Points on a hilly landscape, in no order, each with its height.
A ball rolls from a point to the lowest of its 4 nearest points, and stops where none of them is lower. Distance is the straight distance between rows; heights are no part of it.
z355: [131 153 123  89 114 101 173  59 173 173 108 110 146 161]  (h 2.44)
z757: [123 159 125  79 120  85 157  54 152 175  89 120 137 151]  (h 2.54)
z16: [122 123 102 149 152  88  74 160 101 115 103 179 136  95]  (h 1.36)
z245: [129 117 101 146 136  64  54 120 144 127  73 168 118  96]  (h 3.10)
z259: [134 161 119  79 125  89 173  53 156 172  94 115 156 159]  (h 2.27)
z216: [117 123 120 137 113  81  87  94 138 161  74 146 110 120]  (h 4.60)
z591: [139 146 123 103 127 136 191  70 189 153 124  97 147 153]  (h 5.82)
z422: [134 119  96 151 141  70  68 134 124 127  81 170 125  94]  (h 3.02)
z861: [143 131 137 129 124 148 120 159  91 114 143 125 106 123]  (h 3.77)
z862: [116 137 127 126 108  75 110  76 142 167  82 135 115 130]  (h 4.71)
z865: [128 134 136 115  94 116 149  77 154 157 114 109 115 139]  (h 3.28)
z836: [ 98 119 167 131 159 184 139 190  73  98 196 135 134 136]  (h 2.45)
z180: [133 126 139 131 128 161 122 176  77 114 152 129 123 126]  (h 1.05)
z475: [ 84 121 142 141 167 150 119 185  75  92 164 162 140 128]  (h 0.91)
z950: [110 125 113 148 167 111  98 175  94 101 136 175 142 103]  (h 4.82)
z645: [144 121  85 142 159  51  61 144 139 112  90 189 137  79]  (h 3.16)
z32: [128 131 116 142 118  95  88 125 118 132  95 154 116 110]  (h 4.07)
z407: [139 124 142 132  98 125 118 113 122 141 115 121 104 131]  (h 7.32)
z82: [113 132 154 125 155 170 129 185  74 105 172 134 129 131]  (h 1.21)
z168: [128 122 119 144 113  90  85 114 122 141  84 149 109 110]  (h 4.45)
z893: [129 128 159 117 145 196 142 184  79 105 192 109 131 137]  (h 1.12)
z899: [ 58  89 173 152 176 162 119 191  88  73 192 160 132 145]  (h 2.93)
z310: [139 128 137 130  93 130 140  98 150 151 121 111 115 134]  (h 5.06)
z975: [127 144 132 105 111 109 169  65 167 164 113 107 136 150]  (h 1.35)
z464: [149 127 139 128  96 149 158 111 160 134 141  92 124 133]  (h 5.32)
z239: [142 128 143 130  91 139 149 104 144 143 127 100 115 129]  (h 5.89)
z154: [ 70 107 154 150 177 136 113 188  81  77 177 163 146 126]  (h 1.73)
z175: [ 97 139 127 117 108  64 104  68 146 174  72 141 124 135]  (h 4.85)
z657: [132 128 134 140 102 109 117  99 128 151 103 126 101 128]  (h 5.61)
z641: [137 129 132 122 106 152 177  90 190 143 139  87 133 149]  (h 4.73)
z813: [156 119 143 111 130 200 152 174 108 104 181  82 127 135]  (h 5.91)
z47: [ 77 118 130 151 174 126 112 181  84  80 157 174 148 117]  (h 1.99)
z59: [135 171 111  62 130  81 171  45 153 174  82 116 160 162]  (h 1.34)
z708: [137 124 142 123 129 179 131 177  82 111 164 123 124 129]  (h 2.08)
z994: [138 161 116  75 129  98 178  50 170 165  93 107 157 160]  (h 2.62)
z279: [101 126 120 149 172 124 104 184  83  95 151 178 149 103]  (h 3.12)
z255: [164 117 135 129 114 200 158 157 144 102 173  73 125 134]  (h 5.72)
z382: [155 119 141 130 104 174 149 127 151 121 147  86 114 137]  (h 5.53)
z874: [161 125 146 120 114 180 142 157 103 111 162  98 115 130]  (h 5.76)
z961: [156  97 108 146 128 221 175 157 190 100 174  55 135 156]  (h 6.24)
z118: [136 136 136 119  99 130 172  80 170 152 125 100 125 143]  (h 3.54)
z791: [121 129 143 130 143 165 128 182  68 105 164 132 132 125]  (h 1.90)
z307: [130 128 117 150 142 111  87 161  87 112 114 162 121 108]  (h 6.49)
z859: [118 124  93 148 169  85  83 166 115 103 123 192 144  95]  (h 3.66)
z220: [169 120 135 130 101 186 158 142 144 116 166  81 112 136]  (h 5.63)
z456: [107 126 115 139 120  64  74  86 142 158  70 152 110 118]  (h 4.69)
z564: [151 107 118 138 123 212 177 139 192 101 170  64 134 146]  (h 5.88)
z327: [103 119 103 141 177  87  89 179 104  89 137 186 151  93]  (h 1.42)
z185: [160 125 139 130  98 173 145 144 126 123 149  94 111 127]  (h 5.66)
z954: [141 118 123 139 117 191 181 114 198 121 145  76 138 150]  (h 5.45)
z731: [120 147 132 102 111  98 159  66 156 172  96 117 137 144]  (h 2.23)
z452: [139 130 136 138 110 143 119 141 104 128 128 119  98 115]  (h 0.63)
z983: [119 132 135 127 106  93 116  80 144 166  91 127 117 136]  (h 4.76)
z704: [139 118  82 140 170  59  73 154 129 106 106 187 148  78]  (h 3.32)
z518: [134 132 127 142 108 126 103 136 106 132 107 139 107 120]  (h 8.08)

Call two points neighbours if one is among the 4 nearest of the other. Go from one point of each pair to the other, from neighbour to neighbour, staying as low as possible. Name the highest point that can't be avoided.
z16 and z180 -> z279
z475 and z59 -> z657
z475 and z893 -> z82

For each start below, name the point where the ball stops.
z961 -> z975
z983 -> z16
z862 -> z16
z874 -> z180
z239 -> z975
z310 -> z975
z175 -> z16

Two balls start at each pair of points below. Name the first point that both come to, or write never.
z464 and z564 -> z641
z456 and z245 -> z422
z950 and z657 -> z16
